Each row is a point on a tangle of strands that fork, close into loops and nearly touch. The rows are in no order.
Two points are linked if the straight distance between their rows is under 38.3. Some points are linked to none.
j121: [-11  -1  19  -6  13   5   3  -1   4   1  -2  16 -17   9   2   1  12  -5
  14  -4]
j617: [ -1  -7  13   3  14  11   7 -27 -11   7  -8  15 -12  -3   6  14  13 -12
 -13   6]
j184: [-10  12   7 -12   3  -3   2  -5 -14  24 -12  -4   2  -7   4  -1  -2   7
   8 -13]
j458: [ -1   7  -5  -4   9   0  21   3 -13 -27   2   7   6   0   0  -4   5  -7
  -3   0]
j338: [ -2  14 -11  -5   1 -15 -18  -2  10  -1   6   0   3  -8  -4  -7   1   6
  -1 -22]
j977: [ 19  -5 -16  16  19   0  -4   0  -8   8  11  -1   2  -6 -13 -10   6 -16
  13   8]
j154: [  9   3   3   6   0   1 -16  -8  -8  23 -10  15  -4 -11  10   0   6   0
  -8 -10]
j820: [-12  -7 -10  11   4  16   1  10   3   9  11 -21   8  -3 -12 -15   4   9
  -1  19]
j687: [ -4   1   3   4  -9  15 -21  -2  18 -11   5  -2   6   0  -5  -4  -1  -1
  11  15]
j485: [  1   0 -13  -5  -8  -4   5   8  -3   3   7 -14  26   2  -2   1  -4  16
 -18  13]
j194: [ -6 -11   1   8  -4  12  -1  -6   0   3 -17   3  -3 -14  11  14 -15   2
 -11  -2]
j187: [ -1 -22  -1  -1   4   5  -5  -4   9  -5  -1   8  11   1 -13 -13   1   9
  12   3]
j152: [ 14  -5  -6  -8   7 -14   1  -9   5  -1  -5  15   9   6   5   7  16  -2
  -1  21]
j119: [ -8  18 -10   1 -16   4 -14   3   0  -2  -7   6   2  14   9 -10  -4  -6
  -8  -8]
j930: [  2 -16 -11 -11  -1   3   4  -5   7  15 -14  -4  -3   4  15  -2  -1 -13
   0  -9]
j242: [ -4   5  13  13   5  -4   6 -20  -1   8  -8   5  -1   3   9  20   9 -18
  12 -12]
j556: [  7 -14  18   0   2  12   3   0  -5  -1  -9  -2 -14   0  14   4   2 -19
   0  -3]
j565: [-12 -11   4   6  11   4  11 -19  -1  -8  -4  20  -2  -3  15  17   6  -8
  -2   9]
j429: [  2  18   5  -5   2   1  -7 -13   6   1   9  11 -10   4   6   3  11 -17
   4 -20]
j780: [  4   3  14  -7   5   9 -11 -14 -17   1  -9  15 -16   9  -8  -5  11 -10
 -11  -6]
j760: [  2   7  -8  -5 -15   1  -3  -4  10  -5  14   3  -6  -3  10   0  -2 -11
  22  -2]
j398: [ 13  -1  -7  12 -12   3   8  10  -7   0  26  -8  12   9  -8   0 -16  15
  12   4]
j811: [-11  16  13   3   2  -7  15   9 -21  25 -12  -3   4  -6   4  -1  -4   7
  -3  -3]
j13: [ -4   0   0  -1  -1  14  14   3  11 -12   8 -20  23   2  -7  -4  -7   2
   7  10]
j947: [  0 -18  -9   0   8  -3  19   9  15   4  16 -14   1  -2 -16   0  -4  17
   2   1]
j718: [  0 -15  -8   7  12 -11  16   9   0  -5  10   0   7 -11 -15  -5  -5  17
  15   7]
j545: [  5  -2  -8   1  10  14   3  -9   8 -15  -4 -18  20  -7  -8  -7   3  -6
   5  14]
j180: [ -4 -21   0  -2   1   2   7   7   5  -3   8  -6  -6 -15  -1 -24   7 -13
  -5   9]
j350: [  0   7  -9   3  -1  -9   3   5   8 -24  -5 -11   2   4   3  -6   6 -24
   0   0]
j833: [-19   4   4  -5  -8 -11  12  10 -14  16  -2  -4  15 -10  -2   4 -11   2
 -14  -2]
j465: [  9 -12   8  -1   8  19   1   0 -12 -19   3  -3  -5   4 -10  -8   5  -1
   9  13]
j735: [  6   0 -11  11   0   3  -7 -13   3 -10   8  28  -6  -1   3   3   6  -2
 -15  -3]
j265: [ -6  -6  -5 -14   8  -2   3   4 -13   0 -12  -6   6 -22  17  -4   4   5
  -5   8]
j875: [  7   1  -5   4 -20   5   6   8  -1   2  24   0  12   5  -2   0 -14  12
 -11  -7]
j16: [ -8  -7  -1  -6  -7 -22  -2  11   2  -2   0 -10  -8   1   2  -2  -3  -6
   9 -20]
j370: [ -1   4  -1  -3  -3   2   3  -5   7  -8 -11   8 -11  21  -8   8  -9  -3
  -8  -6]
j501: [ 14   3   0  -7  -4  -5   2  13  -8   3   2  -8   3   7  17 -15   9  -8
   7   1]
j948: [-10   5   7  -7  -9  -5   2   1  -7  10  -7  -4 -10  -4   7   4  -7 -13
  14 -17]
j915: [-11   8 -20   2  -2  -5  -6   7   1  -4   8  -1   2  -5   3  -8  -4  23
   2 -13]
j711: [-15  -1   2 -15  -3 -20  -3   9   4   8   6  -1  -7  10 -11  -2  -5  14
   7  -8]
j543: [  6   4 -10   7  11   5  -6  -1  16 -15   5 -12 -16  -6   2   9   2   9
  10 -12]
j278: [ 16  -1  -6 -11   1 -17  -9  -1  -2 -11  -4  -8  -3   4 -12   5   0   7
 -10  15]
j290: [ -3   1   3  -8   0  -8   0  -7  -2  10  -7 -14 -13 -22  -7   6  -5 -13
 -18  -7]
j992: [-15   8  -7   1  -3  -3   9 -15  13  20 -14   8 -16 -16  -3   5  -1 -14
  -4   2]
j909: [ 14   0 -12  -1  11   3   2   3  -2   0   0 -15  -1   6  10  -8  12   4
  15  10]
j542: [-19  10  -4  -3  -2  -7  12  12   7  10   3  11  -7  -9  13 -14   1  -5
  -2  -8]
j153: [ 22  -9  -8   6  16  -5  -7  -4   7 -14  -5  -9   3   1  -8   5  11   8
  -6  10]
j487: [  0  12  -4 -17   6  -6  -4 -11 -10   8 -13  -8   9  -5   0   5  -2   2
  -6  -9]
j89: [  7  -9 -17  13   7 -11  17  11  -4 -12   6   2  -9   1   2 -11   6  -6
  10  10]
j840: [ -1  -8  -8  -6   0  -1  16  10   9  -4   0 -22   0   3  14  14 -14   8
   1  -7]
j929: [ -4 -21 -12   1   8  -7  14  -6   1 -10   0  20  -3  -5  14   4   9  -4
   7   0]
j136: [  3 -24  -7   0   1  -5   0  -4  -6 -11  -1  20 -17  -1   4   8  -3   6
   3  -2]
j649: [-11  27   5   5   6  -2   7  -3  -9   0 -13  -1 -21   5   2  18  -1  -4
   4   1]
j129: [ 12 -11 -18   7   5   6   6 -17   3  -8  18  10   3 -11   3  -2   8 -11
  20   8]
j847: [  4 -14  13   3   3   7  18  10  13  -3  19 -19  11   2 -15  -1  -7   3
  10   6]
j656: [  0  16 -12 -10 -12   0 -23  -2  -7   5  -5  -1   0  10   6   0  -6  11
 -12   4]
j6: [ -4   2 -27  16  -1   8   6   0   7  -6  13  -7  -3   0 -12  -7 -11  -7
  17  -1]
j140: [ -3   4   1   6 -11   0 -23   7  15  -6  13 -19   1   5 -18  -8  -3   2
   3  11]
j186: [-13   7   4   4  -7 -12   8  -6 -17   6 -11  22  -2   0  -2   9  -9  -1
   8  -1]
j305: [  7  11  18   8  -7  14   3   0  -1  16  -9   5  -3   8   0  -1  -3 -11
 -19   0]
j337: [  5  -9  -1 -24   9  -8  -1 -11   4   0  -9 -10 -12 -13  -5   3   4 -14
 -13   1]
j306: [  1  -8 -18 -20  -3   3   4  -6  -9   8   7   1  11  -3   2 -18   1  10
   4  10]
j689: [-15  -2  14  -2 -20  -9 -14   5  -9  21   2   6  -1  -4 -10 -11  -5  -4
 -13  -9]
j972: [  2   9   6   1   1   4   6 -15 -11   1  -4  18  18 -11   4  12  -3  -6
  -3 -13]
j313: [  0  -2  14  -6  -7 -11  -8  13  11  18  11 -13  23   3  -5   3   4  10
  -9  -4]
j494: [  9  -3   6   4 -13  -8  -4   4  -2  11 -11   4  12  13   3  16 -15   5
   4 -12]
j825: [  4  -5 -16  19  -3  -4 -21   5   2   1  12 -22   2   3 -24  -6  -4   3
  -1   8]
j165: [ -6  -3   8   8 -11  19 -18   4   1 -15  -2   8   7   5  -3 -10  -7   4
  -7   8]
j667: [-14 -16 -18   4 -12  -3  -8   3   8  -1   9 -20   5 -11  -5  -9  -4   3
  13  -3]
j527: [ -3  12 -14  -5   1  -2 -12  -6  12 -11   9   0   9 -11  -9 -16   7  -5
   7  -4]
j317: [ -6  -7  16 -15 -15  -7  -5   5   1   0   3  -5   8   6  -1  -6  -7 -11
  14   6]
j860: [ -7   8   7  -5  -4  -5   2  12  18   5  15 -14  18  -4  -4 -11   6  -1
  -8  -2]
j986: [  2  -3   2 -17 -10  -1  -7 -10  -2  19  -2   9   0   3 -11  11 -18  13
 -11   8]
j302: [ -5   5 -16  -3 -10   5  -8 -14  16 -11   2   8  -1   6   8   9  -2  -3
  15 -12]
j174: [  7  -9   8 -13 -11   6   4   3  -1  14   7  -6   3  10   1  15 -15  14
  -7   9]
j995: [  0   3 -23  -9  -9  -2  -8   3  -6   1   8 -22  -5   3  -1  -5   1  14
  -2  18]
j715: [-20  16  11 -11  -3  18   0  -6  12   4   2  -2   3  -3  -7   3 -13   9
  -5  -4]
j741: [  5  10  -6  -8  -6   6   0  -3  -2  -5  -2 -18   8  -7   8   5  -7  -7
 -13 -11]
j246: [ -9 -14   2 -24  -3   3   4   1  -8   9   2  -4   6 -12   7  -5  -4  14
   6  13]
j980: [  1  -8 -11  11  13  13  -7 -15  -3 -10   8   7   1  -6   9 -11  21  -4
  21   0]
j296: [ -1   2  -4   6   8   2  10   4  -5  15 -22 -13  -5   4   7   1  -3  -1
 -15 -17]
j19: [-25   2   7  -9  -3  12  -5   7  10   5  12 -13  -4  -8 -10   0   0  17
 -15  -3]
j277: [  2 -15  -6  15  -6   1   5  20 -11  -1  15 -25   7  -4   0  -6   1   8
  -6  -3]
j343: [  5   3   9   4   2  -5  -6   8 -10   5  -1   2 -23 -16  14  13  -5   6
  -3  -5]
j692: [ -4  17  23   6  -3  12  -9   5   0   1 -12  -8   5  -1   3   3  -3  -6
 -10  -4]
j381: [  8  16  16  -8   8 -12   1   7   1   8  -6  -3  11   4   3  10   1   5
  -6  15]
j62: [ -1   0  -4  -5  -3   2  -3  -1   3 -10   6   2   6 -13  -3   8 -13  13
  -6   8]
j498: [ 16   2   7  15   5   2 -11   8   8 -13  13  -7 -11  -7  -2   3  -1  12
  -2  -6]
j376: [  0  -2 -16   3   0  14 -14  -8 -11 -10   6 -12   1  -8  -7  -2  -7   1
  22  19]
j615: [-12   5  -2  10   1 -14  -4 -17   2   8 -14  15 -22 -13  -7   8   6 -15
  -4  -6]
j103: [ 14  -4   7 -17  -3   3 -20  -8  -1   4   7   2  -2  13 -11  -8   4   6
  10  -3]
j838: [ -8 -10  18   5   5  -6   0   0 -10  -8 -13  16   1  -4  -5   0   1  -7
   2 -23]
j48: [  8  20   0   8  -7   2  -2 -11  -7  22 -18  -2  -2   5  -3  16  -9  13
  -7  -2]
j387: [  2   8   0   5  11  14   8  -9  -5  -2  -9  14   1  22  15   8  12   2
 -10  -2]
j28: [  3   2 -13   8  15   2  -9   3   3  17  17 -12   9  -4 -14  -8  -1 -14
  24   6]
j981: [ -3  12  -4  -3  15   7  -2   6  -3 -12  -8   7  -4   8   1 -18  17   7
  -3   4]
j781: [  7 -13  -7  15 -11  -7  -4   8   5 -17  -1 -17   9   8  -1   1  -8  -7
  17   3]
j392: [ 11  -9 -14   6  -1  -2 -13  -2  -5  -8  10 -11   2   9 -24  -3  -8  17
   1  -6]
j108: [-12  10  -1  -7  -5  -2  11   5   4   6  -8  -4  24   5   1   2 -10   5
 -15   2]
j70: [ -1  10   3   1   1  -6 -15 -13  -7  -8  -3  21  16   4  -2   9   4   2
   1 -16]
j144: [-11  -5  16   3   0  -6 -15  15   9   6   2  16   1 -13   6 -12   4   5
  -1   5]
j271: [ -1  -7 -14   8  -3   2 -18 -10  -5 -18  -4  13 -13   2  10   7   6   1
  -3   0]
j956: [ -1   7  22  10   4  -7   2 -11 -25  11 -24   6  -6   3  -3   8  13  -5
   4   6]
j155: [12  8 -4 -2  5  0  1 13 -8  7 -1  5  5 15  4 -2  0 27 -8  4]
j466: [  5  -2  -8  -5   7  11  22   1 -11 -15  -6   5  16   5   8  -2  -6   4
  -9   1]
j216: [ -1  18   5  -9  -6   1  -7   0   6   1  11   6 -13  -1   5  -1   2  -7
   1   2]
j823: [  1  14  18   8 -11  -8  -1 -10   9  20  -2  21  -7   0  -6  13  -3 -10
   8   3]
j779: [ 14  -9   5  -3 -10   1 -10   5   5   9   0  -6   9   4  15   9  -9   9
   7   6]
j753: [ -1  -5 -10  -2 -25  -4   0  11 -14  -1  15  -1  -5   5   2   1 -16   5
 -12   6]
j231: [ 16 -20  -7  13  -7   2  10  11  -3  -4   4  -9  11  -2  10  -3  -6   4
  -9  -1]
j719: [-11  -4  11   0  -6  -8  -4   7   1  13  -9  14  -4  -6  -8  -7  -2  -4
 -14   7]
j232: [ -3  12  -8 -13   6  15  12  -5  16 -12   5 -16  -5  -7   3   3  -6  -7
  -7  -5]
j824: [  8  -7   4  -7  -3  -2 -23  -9  -6   3  -1  17  11  -3  -9  -3   1  12
  -4  -9]
j933: [ 13  -6   9 -10  10   5   5  -7  -9 -10   9  -1 -19  -7   9   9   8  -8
   4  -8]
j843: [ 18  -8  13   2  10   5  -8  -8   5 -15  -2  -1  13  -1   0  11  13  -1
  -2   4]
j400: [ -5  -5   1  10   4   7  -5   1   2  -1 -24  11   4   2  12  11  -2   7
 -14  16]
j568: [ -6  -7  -4 -17  -8 -10   9  -3  14  15  -5  -4   3   0  -2 -13  -4 -19
  -5 -10]
j961: [  8   4  -2  -9 -20 -10   6   5 -11  12  10  12  -1   7   4  -2 -12  -6
 -12   6]
j166: [  0  13  15   9  -7   3  -4 -20 -13  17 -15   8 -12   7 -12  -4  13 -13
   3  -7]
j214: [ 5  3 -2  9 -1  3 -3  6 18 -3  4 24 -5 19  3 -8 11  1  3  6]
j517: [  1  -1 -24  17  13   7   1  -1  14  -7  -2   7   7   4  -6 -12   9   6
   6  15]
j151: [  6 -11 -11  -1   8  10   6  -4 -21  -7   6  -8   0  -3 -11 -14  -1  -2
  17  22]
j641: [  2   0 -14   8   3   4   3   1  19  -5   3   6  -2  20  -6  -4  -1  12
  17  16]
j408: [-12  16   1  11   2  10   9  -2 -10  -5 -15  11 -20  -3   6   7  -2  -6
 -14   0]
j235: [  8   2   6  -1  -9 -12  -4 -10 -12  10  -6   0 -19 -10 -13  13 -14  -9
 -15  -7]
j822: [ 6 -3  9 -5 10 -7  0 10 19  6  8 -2  6  1 -3 -3  9 11 19  7]
j233: [ 11   6   1  14  15  -8   1  -3  -2 -14  10  13   8   6  14  10  20   0
   6 -10]
j957: [ -3   4   1 -10   9 -12  10   5 -18 -15  -4   2   1 -12   7   3   1   2
   1  10]
j569: [ -2   3  11  -5 -12   2  -1 -10  -5  37  -2   3   4  -6 -12  -4  -9   1
 -13 -14]
j555: [ -3 -15   4  -4 -10   0 -11  12   4  11   8  -4  -9  13 -15 -15   2  13
 -15   3]
j899: [ -3   7 -12  -5 -14 -17 -21  10   1   2   0 -17  -5   6   3   1  -3   7
  -8   0]
j203: [  6  -3   5  -6   5   2  20   3   4   6   5   6  -3  -9   4   2  -4  -5
 -14   0]
j114: [ -7  12  -9   2   7  -8   3  11   2  -7  11 -19   1 -19   3 -10   7   5
   9   9]
j488: [ -9 -16  -9  -3 -11  -7 -11   3  11 -10   5  -1 -14  -4  -5  -7  -7   1
   9  -7]
j725: [ 13  13  -4  22   3  -5  -8  -1   1 -18  17   8   1   9  -1   3  15  -2
  16   4]
j219: [-11 -12   7   9  -9   8  -7  10   5  11   2  -8  -5 -15  13   3 -10   6
 -15 -11]
j407: [ -3   6  -3  -1   6  14  -2 -14  -3 -15  11   9  -1  -6  10  -6  16  -7
   9 -19]
j495: [  4 -12  -9  11   7   0   1   8  -8 -13  -4  -8   3  18 -23 -12  -4  11
   4   6]
j675: [  0   7  11  -7  10   4  16  10   1 -13   6  -7  -4   5   7  -3   5   0
  17 -15]
j390: [ -1 -12   1   6   4  18   7   6  -3   2  20   3  -4  -3  -6 -22  -4   6
  18  -1]
j720: [  2  13   7   0   4 -10   2  19  -5 -10  -6  -8   5  -1   6  -3   6   2
 -12  16]
j518: [  1 -16  -5  10   3 -14  12  12   2 -14  -7  13   6   1   9  -6   7  -6
   4   4]
j105: [ 14  -2  -4  12   6   3  -2  14   0  -1   9 -21   0  -1  -3 -20  11  -1
  -6  -9]
j428: [ -6  12  15   6  -7  -7   0   2   2  25  -4  13 -11  -3  -7   6  -7   5
  -8  15]
j292: [20 -2  1 -1 16  8  1  6  6  8 11 -7  0  4 -6 -9  9 20 12  6]
j607: [  9  -2  14 -10   3   4 -17 -11   9 -11   7  -3  -9   8 -12   9   2  -2
   8 -15]
j916: [-13 -17  -2 -17 -11  -3  -6   5  -3   4  12 -29   3  -8  -3  -9   3  -3
   5  -4]
j743: [ -9  -9   5 -18  -3  -6   9  -2  -4  -1  -4 -17   1  -1  -4  17 -19   3
   1 -11]
j740: [  1  -9   7  -9   0  -6   7   1  24   5   9   7   8  -3   2   0  -2  -2
  15 -10]
j941: [  2  17 -10   9 -13  -6  11 -17  -1  19 -16  -2   5  -8   4  16 -14  -5
  -8   0]
j109: [ -5  -9 -10  15   4   7  16  17 -12  11  22 -24   3 -10 -12  -8   4  -3
   0  10]
j619: [  2   2 -12  -4   4 -10  -4  -7   9 -18  -1  -6  17  -8   0  -1   7  -9
  10   6]
j903: [  4   0  18  -8   7   0 -17  -9  -8  -4 -11   3   4 -12   5   9  11 -11
  -2   7]
j922: [  0   2  -9   5  -1  -8 -18 -10 -14   3 -14  13  -4   1  13  11   3   6
   4 -11]
j190: [ 22   5 -14  20  18   4  -3   0 -12  -5  13   0   4   5 -13  -1   4   0
  16  -1]
j685: [  3   9  -3  -9  15   3  10  -9  19 -20   7  -4  -5  -1  -7   8   8  -1
   2  -2]
j61: [  4  -5  14 -14  11  -3  -5  -7  -5   0 -12  -4 -12  12  -4  17  -1   6
  11 -13]
j524: [ -3  16  17  26   3   4  14 -17   5  11 -18   1  -2   1  -1  11  13  -5
   6  -5]
j303: [ -5 -18 -11   5  -5  -9  -1   9   8   4   0 -13  23   8 -10  -7  -1  16
  -4   8]
j65: [ -1 -18 -12   5 -18  -9 -12   5   5   6  -5   0  15   9  -3  -4 -11  11
 -16   0]
j496: [ -4 -12  -7  -4   4   9  14   7 -13 -11  -2  -7  11   6  -9 -10  -7  15
  -7   2]
j192: [ -4  -4   0 -17  -4   4   2   3   8  -5  -2 -17   0  -2  -4  -3  -1  -6
 -10  26]
j436: [ -6  -2  -3   2   7 -11   3  -3  10 -14   5  14 -18 -12  -7   4   0  -5
  -6 -20]
j659: [ -4   5 -13   9   1 -13   1  18  -6  -9   3 -14  16  -5   1 -14   5   0
   0  16]
j601: [  5  -7   3 -19  10   4  -5 -10   1   7  -1  15  -8   7   2 -10  13   2
  14  -4]
j785: [  6  12  14   8   0   3  10  11  12   9  -4   8   1  12   0  -8   4 -15
 -14 -13]
j483: [-18  15   2   0   3   4   7 -10  10  20 -24   0  -2  -1   0   8  -1   1
   6   7]
j173: [ -9   7   4  -2  13  10   1   8  -7  -2 -10   1  -3  -3  -4 -14   0  12
 -19 -11]
j334: [ 13 -11 -13   2  -3   9  11  -4   5  -5  18   1   1 -17   6  -3  -3  -9
   4  18]
j931: [ -6  -8   1   4  10  -3   4   0  17   2 -14  18   3   0   4  14  -3  16
  -3   9]
j333: [  2  -1   4  -9  12  -3  -1   6   0  10 -14 -16 -17   7   2   4   1   7
  -8 -15]
j776: [  6  -2   5  12   5   3  17 -27  -9   8 -14  10 -11   2 -11  19   3  -7
 -15   0]
j730: [  5  -4  10   1   6   3   8  -2 -13 -27   2   4   3  13   0   0  12 -14
   6   8]
j255: [  1  -2  -9   0   6  -1   2   1   5 -10  -4 -13  -8  -5  19  18  -1   1
  12  -8]
j213: [  1  -3   7   4 -10 -11 -11  14   4 -13  -3  -4  17  17  -5  -7  -2  -4
  10   4]
j572: [-12   3   8  -4 -15  18 -11  -4 -10  -4  -9   6  -8   7  -2  -2 -13  -6
  -9  10]
j15: [-13  19  10  -9  10  15   0 -19   2   6 -13  11  -4  -6  -6   9  -1   1
   0   0]
j84: [  2  -5  22   2   3  -1   5 -11   8  -5  -6   0  -6   4   3  18   6 -26
   4  -6]
j563: [ 12   3   6  14   3   0  -5   7  -3 -17  16   7  -9  -5  -1   5   1  10
  16  10]
j863: [ -3  13  -8  -4 -18  -6  -2   8   7   0  14 -14  15  -3   4 -11  -3 -13
 -10 -11]
j630: [ -7  -5 -11  -3   3  14  -5   0  16  -1  -3   4  -7 -13  12  -8   3   4
  -1   2]
j49: [ -7  -1  14   6   3  -7 -12   8   3  -4  -6   5   2 -21  17   1   9  -9
   6   4]
j469: [  5  -6  -3  -7   5   4  12   3   1   8  -8   6  11   4  23  -8   8  -7
   8 -10]
j475: [-10  10  -2   6   4   6  -3  13  -1  -8  -5   2 -19  -6   2  -1  -3   7
 -26  -1]
j508: [  1  12   1  18  -1   4   3 -19  -7   6  -6  19  -1  24  10  20   6  -4
  -7   0]
j361: [  5   0   0  14 -11  -3  -6  16  -3   8  -1   1  -7  -7  24   2  -6   1
 -11  -4]
j71: [17 -1  2  8 -1 14 -3  0  5  0 12 24  2  6  7 -3  4  8 -3  3]
j691: [ -7   2  -5   9   8 -12  -7 -12   6  -3  -4  26 -13   0  -4   7  12  -8
 -15  -7]
j625: [-2 -3  6 -2  2 -3 16 -4  9  7 -8 29  4 12 -1 12 -5  2 -1 12]
j492: [  6   4   5   7  -4  -9  12 -12   9  19 -19  -3  14   0  -5  11  -8 -15
  -6  -9]
j327: [  0   4  27  -3   3   1   0  12   2   9  -9 -20   8  -1   7  14  -6  -1
  -5   7]
j923: [ -5  13 -15   2  -2  -6   5  11  -9  -5   0  15  -2   9  14  -1  -4  17
   1  -4]
j128: [  9   1   6   3 -10 -15 -10  -4   1  19 -19  -7   3  14  -4   9  -6 -10
   1 -12]
j606: [ -6  -1   3   2  -1   4  19  13   1 -10  12   3   7   5   3 -13  -4   6
  23  -6]
j736: [ -6  -3   8   6  -7   7   3 -16  -8  -2 -15   4   8 -20   9  17 -11 -17
  -3   0]
j876: [-12  -2  -6   1  13  -5  10  20   4  -2   3 -16  -9  -6   5 -11   7  19
   7   3]
j363: [-18  -2  10   3  -9   2  14  15   5  -1   3  10   1   0  11 -10  -9  -8
   4  -6]
j895: [ 14  -7   2   1  -2  10 -10   6  -4  -2  -4  -7  -3   6   2 -17   6  -7
 -20  -7]
j22: [-13   7   5 -14  -1 -13 -10   4 -10 -15   2  -3  -6   1 -15  -8  -1   6
   9   0]
j332: [ -1   2  23  -9   0  -4   0  -6 -21   3 -15   4  -1  -1  -5   7  -1 -10
   0  14]
j132: [  9  12  -1  -5   4   5   8 -23 -15  12 -12   7 -14   8  -6  19  -6   6
  -2  -6]
j855: [  3  11  -8   0   6 -13  -1   8   4 -14  -4   1  -7  15  -1 -11  13  -8
  -1  -7]
j53: [ 12  -4   3  -4   1 -26  -5   2 -12  -3  -8   3  -8  -1  -6  13  -2  -6
 -12   3]
j535: [-13  16   0 -19  -7   3  13   8 -13   7  14  -7   1   3   3 -11  -2   3
  -7  -7]
j437: [ -1  -5  20 -11  -8   4  11   6  -2  -7  13   3 -16   1  -5   9 -15  -2
   6   4]
j880: [ 21  -6  -8 -10  -9  -5  -1  -2  -5   3   1  10   1   8  11  -5   4 -11
   1  11]
j841: [  9  -2   5   1  -2  21   6  -1  15  -1  20  11   2   7 -10 -10  -4   8
   7  -2]
j968: [  2  -4  10   1   9  16   4  -4  -4  -6   2  13 -16  21  14   9  11   3
   9  -4]
j339: [ -1  13  13  13   4   5  -3   6   3 -11  -5   1   9  -8  20   4   6 -11
  -2  -3]
j677: [ 16  -7  -8  -6  -3 -11   4   1   4   2  17  -7   8  -1 -13 -11   1  -5
   4   2]
j104: [-17  -3 -10   1  -6   8  -1 -18  11  -9 -10  13   4   5   9   6   0 -17
   3 -10]
j900: [ -4   4 -23   0   5   7   1   4 -13  10  16 -17   4   1 -17 -17   2  14
   2  20]
j712: [ -6 -10  22 -13 -15   7 -12   5   1   3  11 -19   0  -6  -4  -3  -5  -9
  -1  -1]

A piece is all that can be reached along the links. How many separate loops has the piece of each point below (a circle has one, a figure eight two, a Y none), and how many tips (points with one link)?
j930 | loops 0, tips 4
j400 | loops 0, tips 12
j231 | loops 0, tips 3
j232 | loops 0, tips 7
j49 | loops 0, tips 9
j334 | loops 0, tips 2
j13 | loops 0, tips 3
j524 | loops 0, tips 2

A fork is a point with three links, a tip a point with one. Leave the first point through the second and follow the links. Name the first fork or tip that comes.
j929; j565 | j986
j128; j492 | j929
j466; j496 | j572
j572; j165 | j458
j334; j129 | j104
j104; j302 | j334

How many points has the smallest loop of links through each point below? Write 0 if it is on no loop.
j981 | 0
j941 | 0
j900 | 0
j129 | 0
j140 | 0
